Points on a hilly landscape, in no order, each with its height.
A climber steps from a point to the highest of its 4 nearest points, and stops where none of them is higher. Distance is the straight distance between rows; heights are no part of it.
pimis height 6.94: [-24  28  26 -32  30  51  15 -18  27 -18  73 -24 -14 -26 -29  19 -22  24
 -24 -26 -62  -7   9]
bor height 2.50: [ 45  30  -5   4 -29 -32   8  11 -35  27 -20  22   1 -34  -6 -20  35 -24
  26  -9   7 -47  10]
vizit height 4.37: [-57  -4  -6   3  26  29  19 -10  48 -19   5 -37  12  39   3  18 -24  31
 -34  22   5  40 -13]
rab height 3.44: [ 17  13   1   5  12  -7   0  11 -23  21  16   9  -2 -10  -1  -6   7   2
  19  -9 -16 -12  -2]
tizas height 2.70: [ 37  23   0  -1 -27 -24  15  13 -21  25   6  14 -12 -31  -7 -11  31 -19
  22  -6  -3 -41   7]
Saf height 3.21: [ 23  16  28 -30   1  25   1   4 -13   9  29   5 -18 -29 -21  15  -7   4
 -16 -26 -23 -13  -2]
Rizap height 1.57: [  6  11  27 -30   4  31  13  -4  -8   4  24 -11  -7 -25 -23  14 -18  11
 -14 -20 -26 -11   8]
Dazus height 3.51: [ -4  -1  27 -14  17  17   7  -8 -11   6  19  -2  -4  -9  -2  18 -14   8
  -2 -26 -16   6  -1]
Poku height 5.19: [-45  -4   5 -30  39  51   5 -30  21  -8  44 -29 -11  -3 -20  18 -23  12
 -37 -26 -36  15  19]
febak height 5.45: [-62  -9  10  -8  27  29  18 -25  35 -19  32 -27  -9  12  -9  39 -24  24
 -40   6 -14  47  -2]
duk height 3.08: [ 20 -22 -27  45  -2 -45 -26  19 -10  -1 -68  16  32  19  25 -48  13 -22
  23  40  68   3 -12]
fuz height 3.13: [ 12 -32 -13  30 -24 -43   2  23 -15  -1 -55  12  16   7  16 -28  17 -24
  32  17  40   3 -20]
zemu height 2.40: [ 63  40   5  12 -30 -34   6  14 -37  21  -7  10  -8 -49  -7 -14  44 -26
  23 -17  -5 -56  16]
ginu height 0.39: [ 57  22  12  -9 -20 -12   9  20 -23  21  20   2 -24 -31  -7  -6  35  -8
  21 -11 -20 -30  13]
bezu height 2.48: [ 35  13   9  -4 -11  -9   4  20 -22  25  14  13 -18 -33 -11  -1  26   1
  25 -12 -12 -28   1]
zil height 2.85: [ 36  19  -4   2 -14 -27   1  13 -27  31 -29  24  10 -19   1 -14  30 -21
  30  -4   3 -40  11]
Guzo height 4.36: [-41  -9   5  -8  17  29  21 -26  24 -18  19 -14  -6  14  -6  29 -27  21
 -27   3  -3  37   1]
mipe height 4.04: [-38  -5   9   4  11  24  15 -18  15 -15  20  -8   0   8  -3  24 -26  17
 -21   4  -4  29 -11]
pavo height 8.29: [-20  38  29 -33  36  59  15  -9  20 -26  83 -27 -23 -38 -21  38 -22  22
 -23 -32 -57   0   7]
nerum height 8.45: [-12  36  29 -27  21  53  15  -9  19 -17  72 -29 -13 -30 -33  25 -17  20
 -18 -19 -57  -7  19]
rar height 5.23: [  9  26  33 -33   8  48  20 -13   6  -8  46 -10 -22 -32 -31   7 -18   3
 -19  -9 -53  -5  19]
bave height 6.17: [-16   4   1   5   8   5   0   2  -1 -10  17  15   0  11   5   5 -24  10
  -4 -10  -9   7 -11]
Bel height 6.01: [ -3  32  26 -27   8  50  16  -2   5  -7  54 -21 -15 -29 -27  14 -13  13
 -21 -18 -53  -4  15]
Vis height 2.47: [ 59  38  15   8 -37 -28  10  15 -38  20   4   8 -10 -47   1 -15  42 -22
  22 -16  -8 -51   8]
Zusib height 2.99: [ 39  18  -7   1 -16 -22   4  10 -31  27 -16  15   8 -13   3 -19  30 -15
  27  -6   3 -43  10]
mutam height 2.69: [  8 -34 -11  20 -22 -33   3  16  -3  -4 -51   8  11  12  24 -31  13 -18
  22  13  43   8  -7]
sut height 3.18: [ 27  22  -3  -3 -13 -20  11  12 -21  26  10  11 -10 -22  -7  -3  19  -1
  22 -10 -12 -29   3]
mut height 8.46: [  0  11  -3   0   6  -3 -12   2 -14  10  10   9  -3   4   3  -5  -2   1
  19  -1  -8  -4  -5]
fota height 3.93: [-36 -10   8 -10  25  36  10 -30  15 -11  28 -18  -6   0  -2  33 -25  20
 -32 -11 -19  26  17]
Fize height 3.03: [ 62  16   4  29 -18 -47 -24  19 -36  21 -43  34   4 -26  -2 -17  42 -35
  38 -10  24 -64  11]
ref height 1.46: [ 17  22  28 -29  -9  34  14  -1 -13  -4  35  -6 -16 -30 -31  11 -17   3
 -20 -23 -36 -16   7]
sul height 5.35: [ 31 -16  -8  23 -26 -38 -15  32 -22   2 -48  27   7   3  23 -12  28 -33
  24   9  22 -18   1]
tedo height 7.85: [ -6  15  19 -35  14  46  13 -18   7  -2  40 -20 -10 -15 -34  11 -18  14
 -27  -8 -39  -3  20]
teb height 6.69: [ -5   2 -12  10  -3  -5 -20  -4  -2  -7   7  14   1  12  10 -10  -7   7
   3   2   2   5  -1]
fafot height 3.60: [  9   5  22 -16   3  16   9   0 -18   7  18   1 -13 -19  -6  14 -10   9
  -4 -26 -15  -2  -9]
zafo height 1.95: [ -3 -42 -24  16   5 -31  10   7  12  -8 -33  -6  23  31  35 -33  11  -3
   8  24  44  19  -4]
lok height 2.67: [ 43  20  -2  -1 -25 -23   0   4 -32  30 -24  19   6 -26  -6 -17  29 -32
  24  -8   3 -49  15]
gupem height 5.73: [ 41 -12  -3  31 -16 -47 -14  31 -35  15 -49  26   8  -1  20 -14  37 -33
  26   4  25 -24   8]
zegun height 5.64: [-15 -31 -10   2  -5 -19 -17   1  21  -8 -22   8  -2  24   8 -12   0   3
   8  24  23  18  -3]
vav height 3.16: [ 13 -20 -24  41 -13 -47 -12  18 -13  -2 -56  14  31  15  26 -41  13 -23
  24  24  57   9 -24]
ked height 2.43: [ 55  36   3  10 -31 -31   9  16 -32  29  -8  18  -2 -46   1 -14  35 -23
  17 -13   7 -57   6]
detol height 6.28: [-41  -7   2   4  10  18  13 -21  40 -18   1 -31  14  37   2  19 -28  24
 -28  13   4  33 -17]
dun height 1.93: [  4 -27 -17  -1 -19 -17  -2   6   5 -11 -29   1   4  16   6 -14  13 -12
  16  14  25  10  -1]
fug height 5.18: [ -2 -39 -18   5  -7 -22 -13   2  13  -8 -30  -1   5  22  21 -19   1   2
  11  19  35  14  -2]
tuve height 7.02: [ -5   5  -7   4   2   0 -12  -5  -9  -2  12  15   1  10   9  -1 -12   7
   4   2  -9   3  -5]
Kunaf height 2.54: [ 56  29   1   8 -33 -21  18  17 -28  25  -2  14  -4 -40   3 -16  41 -20
  22  -8  -5 -43   8]
Daku height 1.61: [-10 -41 -19  11   6 -20   5   9  17  -7 -34  -7  17  37  29 -28   8   6
  10  25  49  22  -7]
gog height 2.42: [ 24  14   0  -1  -7 -11   2   4 -22  27  -5  14   3 -12  -1 -18  18  -9
  22   5 -10 -27  11]
nodo height 7.50: [  4   6   7   6   5   3  -3   1 -10   7  17  11   3   3   3  -4  -5   6
   8  -8 -10  -3  -7]
Buvep height 1.40: [ 67  37   8  18 -32 -47 -10  14 -35  24 -29  26   6 -49  -3 -18  49 -35
  36 -17  11 -63  13]
tigo height 7.10: [ -5  10   5  -3  12   8   0  -2  -5  10  18   8  -4  -3   7   6 -12  10
  15 -17 -13   5 -13]
rak height 4.87: [ 23 -21 -16  26 -27 -40  -5  27 -20   6 -52  21  13   2  23 -27  28 -35
  20  17  41   0 -21]
kitiz height 4.96: [ 37 -17 -18  55 -29 -52 -12  29 -25  15 -59  21  11   2  11 -33  35 -34
  30  28  38 -13 -16]
resid height 3.90: [ 57  14   3  16 -19 -41 -18  18 -36  29 -50  30   8 -18   4 -15  42 -37
  35  -7  16 -48  16]
lokiz height 6.66: [-12   2  -2   2  13   4  -4  -5  -7   0  19  11  -7   5   9   6 -14   9
   1 -15 -12   3 -10]
vuz height 1.76: [-33 -21 -18   0   3  -2 -16  -6  27 -16  -5  -7   0  34  -1  -3 -15   8
 -18  13  25  17 -14]
Bov height 2.06: [ 23  18  -7  -1  -9 -19   6   7 -14  33   0  14   1 -13   4 -13  20  -6
  23  -4  -8 -29   3]
kore height 6.70: [-55 -16   6  -1  21  23  17 -20  46 -17  20 -31   0  17  -5  34 -24  29
 -31   7   3  45 -10]
Boves height 5.96: [-29  16  20 -31  35  52  15 -18  23 -13  60 -21 -16 -16 -27  24 -26  19
 -34 -23 -54   1  11]
Modin height 8.24: [ -7   0  20 -32  21  39  10 -19  -2   1  31 -11  -9 -10 -14  17 -24  12
 -18 -21 -27  -1  13]
sep height 4.51: [-38 -10 -15  -4   4  13   1 -13  40 -16  -6 -23  14  47   3  10 -28  21
 -32  10  21  30 -17]
suvo height 3.75: [-42 -14 -12  -7  15  23   2 -15  36 -14  -7 -30  18  47   4   1 -33  26
 -43  15  21  33 -15]
mulu height 3.43: [ 46  24  23 -14  -7  -2  -3  25 -15  18  23  -1 -28 -42 -12  10  12   1
  10 -16 -16 -23   7]
nebo height 6.04: [  3  19  26 -43   7  41  18 -10   2   1  36 -12 -17 -24 -27  12 -18   9
 -23 -14 -43  -5   9]
nos height 5.66: [-35   6  11 -32  35  50   7 -19  20  -7  57 -27 -11 -10 -26  23 -28  15
 -35 -21 -49   5  13]
muvap height 3.89: [  4 -40 -21  16 -10 -31   6  14   6  -8 -41   1  14  20  21 -22  14  -5
  19  23  39  13 -11]
nebi height 5.88: [ -4 -24 -12   2 -18 -13 -19  -3  16  -9 -26  10  -3  16   8 -14   3  -3
  16  24  24  12   7]
ruzop height 3.83: [-36  -6   6  -3   7  25  23 -23  16 -21  24 -13   3  10  -2  32 -25  18
 -23  -5  -5  29  -1]
sedu height 4.98: [-34  -1  -2   5   6  17   4 -16  27 -19  14 -13  11  28  -4  15 -27  16
 -20  -1   2  23 -19]
vizof height 4.10: [ 23   3 -14  -2  -9 -18  -4   0 -18  22 -14  22   9   2   6 -21  10 -17
  22   6  -3 -22  10]
givi height 7.41: [ 27  -2 -14  12 -24 -23 -11  15 -29   4 -42  20  11   0  17 -12  30 -29
  24  -3  14 -16  11]
borum height 5.41: [-44   6   9 -27  37  54   4 -32  29 -14  49 -28  -6  -7 -29  25 -21  21
 -41 -27 -45   9   9]
Zimit height 3.42: [ 30  37  29 -33  -6  33   0   7 -16   3  28  -4 -22 -32 -22  14  -8   2
  -4 -26 -32 -15  11]
Poda height 4.38: [-31  25  28 -33  33  55  10 -10  27 -12  78 -23 -12 -14 -32  32 -20  19
 -33 -35 -53  -3   3]
birig height 8.12: [-53  -6   6   1  20  20  19 -16  47 -23  14 -24   9  23  -6  26 -30  28
 -33  16   4  38  -8]
kedu height 4.73: [ 15 -14  -8  18 -27 -36  -8  24 -15  -2 -43  22  12   2  20 -18  17 -29
  21  17  31  -7  -7]
Neb height 3.68: [ 16 -22 -16  37 -12 -48  -8  21 -16   2 -59  16  26  11  19 -40  19 -17
  26  28  46   0 -25]
kig height 2.66: [ 35  16  -1   1 -14 -26  19  15 -22  30   5  18  -3 -29  -1 -19  28 -12
  22  -4  -5 -40  11]
vuze height 3.40: [ 41  33  21 -23  -7   9  -6  19 -15   9  21  -1 -24 -35 -20  15   1   1
  -8 -31 -26 -14   5]
sosug height 2.74: [ 31  19  -7  -2 -16 -23   4   7 -26  35 -10  15   3 -16  -7 -22  25 -15
  22  -1   0 -39   6]
Geva height 5.65: [-39  -6  -8   6   6  22   7 -17  36 -22   6 -22   6  26  -1   7 -30  26
 -25   7   7  29 -19]
Gul height 3.12: [ 52  15   4  10 -26 -36 -10  16 -33  28 -39  27  11 -24  -1 -15  44 -28
  30 -10  15 -53  13]
nam height 4.08: [  2   5  26 -39  10  37  16 -13   0  -6  35 -14 -15 -20 -29  14 -19  10
 -17 -20 -37  -9   6]
Lavos height 6.13: [-12  -6 -21   4  -6  -7 -22  -7  13 -10  -5   4  -2  20  -3  -4 -13   4
  -5  11  10  12  -6]
miseb height 4.11: [ -7   6  24 -32   7  28  12 -16  -7   4  22 -11 -10 -14 -20  17 -14  11
 -17 -27 -22  -4   7]
modur height 4.33: [-30  -7   0  16   0  12   5 -11  23 -22  11  -9   8  22   4  21 -30  11
 -18   0   5  11 -20]
gemit height 5.04: [-16   5  12  -2   6  18   9 -20   1 -10  22  -1   0   7  10  20 -24  16
  -9 -10  -9  19  -7]
Fif height 2.22: [ 58  33  -1   9 -30 -32  -4  10 -34  27 -23  18   6 -36  -5 -20  41 -27
  23  -7   1 -57  13]
Zam height 5.91: [-27  35  25 -37  32  57  13 -11  22 -21  75 -28 -20 -34 -33  34 -22  20
 -29 -28 -63  -1  11]
nurav height 3.49: [ 38  32  26 -21 -16   6  -7  16 -24  20  31  -1 -28 -32 -11  18  10  -1
   4 -30 -19 -17  14]
feko height 3.56: [  7 -38 -21  21  -7 -27   4  17   4  -4 -46  -2  16  17  26 -30   8  -9
  15  16  42   9 -16]
tef height 6.68: [ -9   1 -15   6  -8  -3 -22  -9   4  -8  11   8   2  15   8  -3  -6   5
   1   6  -3  12 -11]
tovos height 6.10: [ -4 -11 -24  -3  -7  -8 -19   0  19 -11 -15   5   0  19   8 -13  -5   7
   4  20  17  18   5]
bol height 7.75: [-25 -24 -22   0   7   3 -25  -6  34 -14 -16 -21   3  35  11  -5 -10  12
 -21  17  34  29 -11]
saso height 3.84: [-26  -9  15 -10  18  25  10 -27   4  -9  24  -9  -9  -2   5  27 -22  21
 -13 -14 -18  17   5]
Zogeb height 6.09: [ -4 -11 -18   1 -14  -8 -22  -2  11  -7 -11  10  -8  16   2 -13   0   0
  10  17   6   7   3]
nufef height 5.40: [-30 -11  13 -32  30  35  11 -32   5   0  38 -18 -10  -6 -17  21 -25  23
 -28 -13 -30  20  14]
fid height 4.70: [-49 -13   8 -10  22  32  10 -27  32 -16  29 -21  -8   4   1  37 -25  26
 -35   3 -12  44   7]
Vom height 6.52: [-22  30  27 -33  30  52  20 -12  21 -28  81 -25 -18 -26 -30  31 -17  23
 -34 -31 -59   6   9]
Suluk height 5.80: [ 18   2 -12   1 -16 -16  -6   6 -27   7 -27  24  12   1  16 -11  19 -22
  24   6   8 -17  13]
betos height 4.44: [-45  -9  14  -8  22  34   9 -29  19 -11  35 -24 -17   0  -5  34 -26  22
 -39  -2 -19  40  14]
rabes height 4.46: [-49  -8   8 -24  33  43   7 -25  19  -6  42 -20 -18  -2 -11  34 -25  20
 -40 -11 -31  34  13]
kilu height 3.41: [-53 -14  -8   1  35  30  17 -16  57 -17   8 -37  11  45   0  22 -28  35
 -43  21   7  39 -16]
pimav height 5.10: [ 24 -18 -12  43 -28 -40 -10  24 -17  11 -54  22  16   3  13 -25  35 -33
  30  20  36  -9 -18]
tired height 2.20: [ 43  33  15   5 -26 -23  19  19 -24  24  12   6 -14 -32  -2 -11  36 -11
  24 -11  -8 -37   7]
dusap height 6.50: [-48 -13  -1   8  11  17  17 -20  33 -19   3 -14   4  26   1  24 -26  21
 -27  11  -3  27 -16]
Vomot height 6.63: [ 10   3 -10   1 -10 -10 -11  -3 -16   3 -12  15  -1   3   8 -11   6 -10
  23   9  -1  -4  13]
fikab height 5.37: [ 34 -16  -7  40 -24 -36 -17  27 -29   9 -51  25   3   5  20 -20  36 -41
  33   7  25 -16  -3]
Zitom height 2.07: [  1 -32 -15   8 -26 -19  -5  12  -1 -12 -37  17   5  17  14 -19   9 -16
  23  24  31   8   2]
ran height 4.53: [ -8 -33 -13  10  -5 -32   0  11   9  -7 -33  -6   5  25  14 -17   3  -6
  13  24  38  14  -3]
Muze height 5.27: [ 26  12  -8   3 -15 -13 -10  11 -26  17 -34  17  11  -7   8 -11  33 -23
  30   3   7 -35  16]
kosi height 2.84: [ 14 -25 -24  38  -5 -37 -15  22  -7  -2 -65   8  36  28  30 -52   6 -15
  23  29  55   4 -20]
gizis height 4.22: [ 23   7   8  -7  -2  -7   9  15 -18  21  17   7 -15 -13  -4  -6  13  -1
  17 -16 -11 -26  -7]
rufe height 6.00: [-58 -12   0   1  23  27  19 -16  43 -24  11 -32  10  35  -6  22 -23  31
 -36  16  -2  47  -6]
Veke height 4.58: [-24   6  -2   6  -1   9   8 -15   7 -13   9   2   2   8  10  19 -26  14
  -9  -4  -7  13 -14]
far height 5.30: [-44   9   9 -26  44  54   9 -24  31 -15  62 -34  -6  -8 -20  27 -30  19
 -39 -28 -58  10   7]
loneg height 5.03: [-27 -17 -22  -4   4   3 -11 -13  33 -24  -9 -13   7  36   0   1 -26  14
 -24  15  21  25 -14]
Numut height 4.24: [-34   1   4   1   0   7  11 -18  14 -15  12  -4   0  14   0  25 -31  13
 -14  -5   1  21 -11]
Zufug height 2.68: [ 28 -26 -25  43  -2 -56 -29  21 -16   1 -70  16  32  25  36 -48  21 -23
  25  51  77  -6 -21]
lub height 5.12: [ 57  -6  -4  46 -19 -48 -17  29 -41  19 -51  34   0   1  13 -18  42 -41
  29   9  16 -19   4]
lemi height 4.84: [ -7 -34 -22  -3   4 -14 -19   4  26 -12 -22  -3   4  27   5 -15   2   6
   2  24  28  22   0]
fisis height 2.90: [ 12 -18 -11   6 -27 -21  -7  10 -13 -11 -35  17   7   8  23  -6  17 -29
  27  19  19  -2   9]
Tesep height 3.80: [ 24 -20 -26  36 -13 -50 -17  21 -19   7 -64  20  30  18  17 -45  25 -23
  25  31  53  -1 -20]
Rotud height 3.17: [ -7 -38 -17  19  -6 -32   9   9   9  -6 -43  -4  20  27  30 -35   3  -6
  15  22  47  14  -5]
Lafu height 3.27: [ 10 -13 -12   5 -24  -9 -16   6 -13  -5 -28  24  -4   9  11 -10   9 -14
  18  15  16  -8  12]
bot height 4.43: [-66  -8   6  -4  32  32  15 -14  50 -16  18 -32   2  26 -12  38 -24  32
 -45  19  -4  43  -6]
vodal height 6.33: [ -7  -1   9  -2  13  12   3  -2  -7   4  19   3  -3   2   5  18 -16  14
  -2 -21 -15   8 -10]
nasit height 3.46: [ 18 -24 -26  39 -12 -48 -18  18 -11   9 -59  12  34  17  18 -42  22 -22
  27  35  58   4 -28]
soli height 5.20: [ 50   2  -3  16 -16 -37 -17  19 -38  20 -48  31  13  -7  10  -9  38 -32
  30 -11  22 -35   8]
nageb height 4.61: [-28   6   3   3   4  18  11 -19  11 -18  18  -4   3  10   7  26 -27  19
 -15  -4  -9  24  -6]
nidum height 5.33: [ 20   9  13  -6  -1   3   0  15 -12  24  21   9 -15 -19  -6   2   4   3
   8 -17 -17 -15 -10]
Mogod height 3.02: [-15 -27 -14   2   5 -17 -24  -2  26 -14 -18  -9   2  32  11  -5  -4  14
  -8  12  31  20  -1]
foler height 7.17: [-46  -6   4   0   9  19  22 -19  44 -22  13 -16   3  29  -8  23 -31  21
 -27  12   1  32 -21]
dava height 3.52: [ 31 -16 -24  42  -9 -50 -26  18 -11   4 -69  18  27  14  22 -53  20 -21
  34  40  54   2 -21]
detu height 6.67: [-21   8  19 -37  25  45  15 -17  11  -7  49 -17 -13 -12 -32  13 -17  12
 -26 -19 -45  -7  15]
Pov height 6.51: [ 40  -2  -4  22 -23 -31 -10  19 -31  16 -46  21   7   1  12 -12  33 -34
  29  -2  19 -30  13]
dov height 5.22: [ 40 -14 -16  48 -28 -50 -17  26 -41  14 -56  29   4   5  18 -29  42 -41
  27  18  26 -19 -13]
mam height 2.16: [ 10 -24 -11  11 -24 -19  -7   8  -7  -2 -36  11  -4  10  16  -9  15 -27
  19  21  21  -3  -2]
San height 4.14: [ 18   7  20 -20   4  10   1  11 -18  14  22   2 -19 -26 -11  10   4   6
   5 -23 -16 -18  -5]
Sufu height 3.70: [ 38  25  26 -14  -2   1  -1  21 -24  23  24   4 -27 -32 -17  12  11   4
   8 -11 -15 -20   5]
goli height 5.63: [-27  -8 -21  -4   6   8 -18  -9  34 -13 -11 -16   9  38  10  -3 -20  18
 -24  10  23  28 -20]
tutam height 2.92: [ 11 -28 -11  14 -23 -26   4  25  -3   0 -38  13  11   8  20 -19  19 -24
  19  15  36   1  -3]
nis height 4.82: [-49  -1   8 -23  42  47   3 -27  20 -15  50 -33 -16   5 -18  30 -26  18
 -50 -20 -40  28  13]
roko height 2.56: [ 48  18  -2   3 -27 -30  -6  10 -35  24 -32  21  13 -32  -2 -14  36 -29
  27 -13  13 -50  12]
Savu height 5.61: [-67  -8   3 -10  37  37   9 -23  46 -16  28 -35 -12   8 -13  42 -20  30
 -46   4 -14  54  -9]
veseb height 2.53: [-21 -17 -16   3  -2   1 -21  -8  25 -16   1   2   1  21  -2  -2 -21   7
  -9  13  13  19 -17]
los height 4.50: [ 24 -19 -13  42 -13 -50 -16  21 -25   9 -59  20  18   4  16 -38  31 -26
  23  27  45  -4 -24]
vik height 5.07: [-35  -7 -13   4   5  10  -5 -13  37 -20  -3 -19   8  33  -1   3 -26  18
 -26  11   6  26 -17]
geza height 3.76: [ -8 -42 -19   3   2 -24 -14   1  22  -2 -27 -12   7  29  19 -18   3   8
   1  23  40  25   1]
Mari height 5.58: [ -5 -11 -21  -3 -11 -10 -21   3   0  -7 -17  12  -3  15  10 -12   3  -7
  17  20   8   6   5]
dazog height 4.29: [ 14  -4 -10   8 -22 -19  -8  11 -17   3 -30  19   1   7  15 -10  15 -18
  27  10   8  -2  18]
vone height 7.01: [ -3   7  -9   9  -7 -12  -8   2 -12   2  -2  14   0   4   7  -5  -3   2
  12  -3  -8  -3   2]
Ruve height 4.34: [-47 -10   6  -5  21  34  15 -35  23 -12  25 -18   3  12  -8  33 -28  23
 -32   1  -9  41   2]
fad height 6.18: [-20  -2  18 -25  23  38  10 -28   8  -3  31 -14  -8  -7 -14  16 -23  18
 -22 -16 -28   7  14]
Turup height 2.83: [ 42  25  -5   0 -25 -20   8  10 -25  28  -4  15   3 -28  -5 -16  32 -17
  24  -2  -6 -37  10]
von height 2.71: [ 42  17  -8   4 -18 -24 -10  17 -32  28 -31  20   8 -13   4 -18  33 -27
  29  -7  13 -46  18]
vep height 6.56: [  4   8 -19   4  -7  -5  -6  -4 -16   0  -5  23  -3   4  11 -11   1  -6
  18  12 -10   0  10]
zosu height 1.60: [ 14 -29 -10  25 -19 -39   3  17  -3  -2 -45  12   8  13  24 -18  17 -25
  24  19  36   4 -15]
kelo height 2.03: [ 70  20  11  25 -26 -47 -11  22 -38  25 -34  32   9 -41 -12 -24  51 -37
  33 -10  22 -70  13]
Vaze height 3.55: [ 26  18  29 -32   1  21   6  11 -15   6  24  -1 -24 -34 -18  14  -6   4
  -5 -21 -16 -13   4]
popu height 5.21: [ 47 -11  -1  28 -15 -45 -18  25 -35  22 -54  23   7  -2  18 -15  36 -42
  27  -1  26 -40  12]
Sumid height 3.79: [ 29  17  -8  -4  -8 -13   1   2 -27  23 -18  21   9  -3   1 -12  27 -13
  30   5  -2 -31  11]
terez height 6.80: [  8   5  13  -6  21   3   8   7 -12  18  29   4  -8 -13  -2   1   1   7
   8 -19 -21 -10 -13]
Toz height 5.69: [-35 -17 -23  -9   8   5 -23  -8  32 -16 -15 -22  13  47   8 -13 -25  21
 -24   9  32  32  -9]
nen height 4.42: [ -7   1  19 -11  19  21  16 -17  -4  -3  16  -5  -3   3   5  23 -22  18
 -11 -17 -13  20   3]
kul height 6.34: [ -6  -3 -18   8 -13  -7 -13   1   3 -14  -3  10   0  19   1 -10  -8   4
   5  22   9   9  -2]
neku height 3.74: [-27  -2  -9  14  -4   5  -8 -13  15 -17   7  -1   2  19   6   8 -22   9
  -8   7   0  13 -12]
votu height 3.14: [-65  -8  -3 -14  41  49   1 -24  34 -19  38 -38 -15   3  -9  37 -35  26
 -59  -6 -28  43  13]
veti height 5.59: [-38   8  17 -31  41  46  -1 -21  19  -6  56 -28 -14 -13 -29  18 -27  12
 -33 -26 -52   6  10]
dosu height 8.39: [-79  -9   1 -22  35  36  12 -20  57 -23  30 -36  -2  15 -23  51 -25  31
 -51   8 -11  62  -8]
Riv height 4.05: [ 32  17  16 -21  -1  -2  -2  14 -13  17  28   7 -26 -26 -14  12   6   2
   3 -20 -17 -23   3]
bomor height 4.18: [ 33 -19 -22  48 -19 -55 -24  22 -17   7 -65  20  19  13  15 -43  31 -26
  43  35  45  -2 -24]
Zanuz height 4.93: [ -9   2  25 -27  17  30  12 -16 -11  -1  24  -7 -16  -8  -6  19 -20  13
 -10 -26 -18   6   2]
razif height 6.93: [ -2  15  -7  10  -7 -10 -12   2 -16  10  -3  12   1   2   9  -8   4   5
  17   4  -9   2   5]
zef height 2.87: [ 10 -28 -20  30 -15 -39   4  16  -2   1 -53   7  28  11  23 -34  13 -22
  22  22  46   3 -24]
foz height 4.06: [-57  -5   4 -18  29  39   7 -27  25 -10  43 -28 -12   1 -10  42 -27  27
 -42   1 -27  38  12]
Pek height 2.46: [-21  -8 -18   3  -3   6 -19  -5  24 -17   2   1   2  23   2  -1 -23   6
  -6  13   9  11 -16]
pepo height 2.51: [  4 -27 -30  30  -2 -39  -4  11  -6  -6 -55   3  33  21  37 -40   4  -7
  14  23  59   9 -12]
det height 6.84: [-52 -11   2  -1  28  27  21 -23  42 -23  24 -25  -3  15 -14  36 -22  33
 -29  14  -1  45  -4]
Fel height 6.35: [ 30   5  -1   9 -18 -24 -16  14 -33  16 -40  22  21  -2  16  -8  33 -30
  28  -9  16 -34  18]
Tebom height 6.02: [-22  17  24 -30  26  54  20 -15  16 -12  58 -27 -15 -10 -33  14 -21  19
 -32 -16 -56  -4  12]
Guli height 5.50: [  6   0 -14   9 -15 -12 -13   0  -7   1 -11  18   3   7   9 -10   6  -7
  19  19  -1   6  10]
Nomir height 7.13: [ -7  46  35 -28  19  54  18  -7  14 -12  69 -21 -21 -35 -23  24 -12  15
 -16 -26 -58   2  17]
Puz height 3.45: [-27  -2 -14   3  -6   5  -5 -13  28 -21   6 -11   6  21  -1   1 -25  14
 -15  -1   6  18 -15]
gige height 5.75: [  1   5 -14   5  -4 -10 -15   7  -7   0  -4   7  -2   9   6  -6  -5  -4
  16  19  -7   1   4]
lukar height 2.82: [ 17  30  29 -32  -1  45  14  -4  -7  -8  44 -12 -14 -32 -27  18 -18   5
 -21 -25 -44 -17  16]
Tisi height 3.54: [ 19  47  29 -30   5  47  11  -5  -2  -2  47 -12 -13 -33 -31   8  -8  18
 -19 -18 -47 -11  24]
buve height 7.12: [  4   4  15  -5  12   2  -1   1 -14  12  22   6  -5  -2  -1   7 -12  12
   1 -22 -19  -8  -9]
zar height 5.76: [-13   2  11   5   6  10   2 -11   1  -4  22  -2   1   7  11  14 -19   6
  -2 -18 -12   8  -7]
gozo height 6.92: [-15  40  40 -39  24  53  18  -5  14 -21  81 -23 -21 -32 -22  33 -18  23
 -19 -32 -60   5  12]
Pefen height 8.57: [-67 -14  -3 -14  32  33  11 -25  39 -20  31 -31  -4   4 -14  43 -28  35
 -46   4 -20  50   4]
kupib height 3.24: [-28  -3  14  -7  15  26  12 -26   9 -14  22  -9  -3   1   6  28 -29  18
 -20  -4  -8  29   4]
Tiv height 2.81: [-17 -21 -19  -8   3  -8 -24  -8  30  -7 -13 -11   3  39  -2  -6  -8   4
 -11  18  30  25  -8]
fanu height 7.86: [ 13   9 -13  -2  -7  -8 -15   2 -21  11  -3  19   0  -2   7 -10   5  -1
  20   0 -14  -7  12]
Gubef height 5.28: [ 24 -20 -14  30 -28 -37  -6  32 -22   6 -53  23   2   6  16 -18  28 -35
  20   8  30 -11 -12]
Pese height 3.23: [ 17  13  -9   3   0  -6   8   5 -15  23  12  11  -4  -7  -3 -10  14   3
  24 -12 -12 -20  -4]

For each start below, name the point where the climber stops.
nis -> nerum
ginu -> mut
ref -> mut
Puz -> birig
mam -> fanu
modur -> birig
vuze -> mut
nurav -> mut
Poku -> nerum

Write out the way that a climber takes from each point below.
Numut -> nageb > gemit > zar > lokiz > tigo > nodo > mut
rabes -> nis > borum > nos > Boves > pimis > nerum
Veke -> gemit > zar > lokiz > tigo > nodo > mut
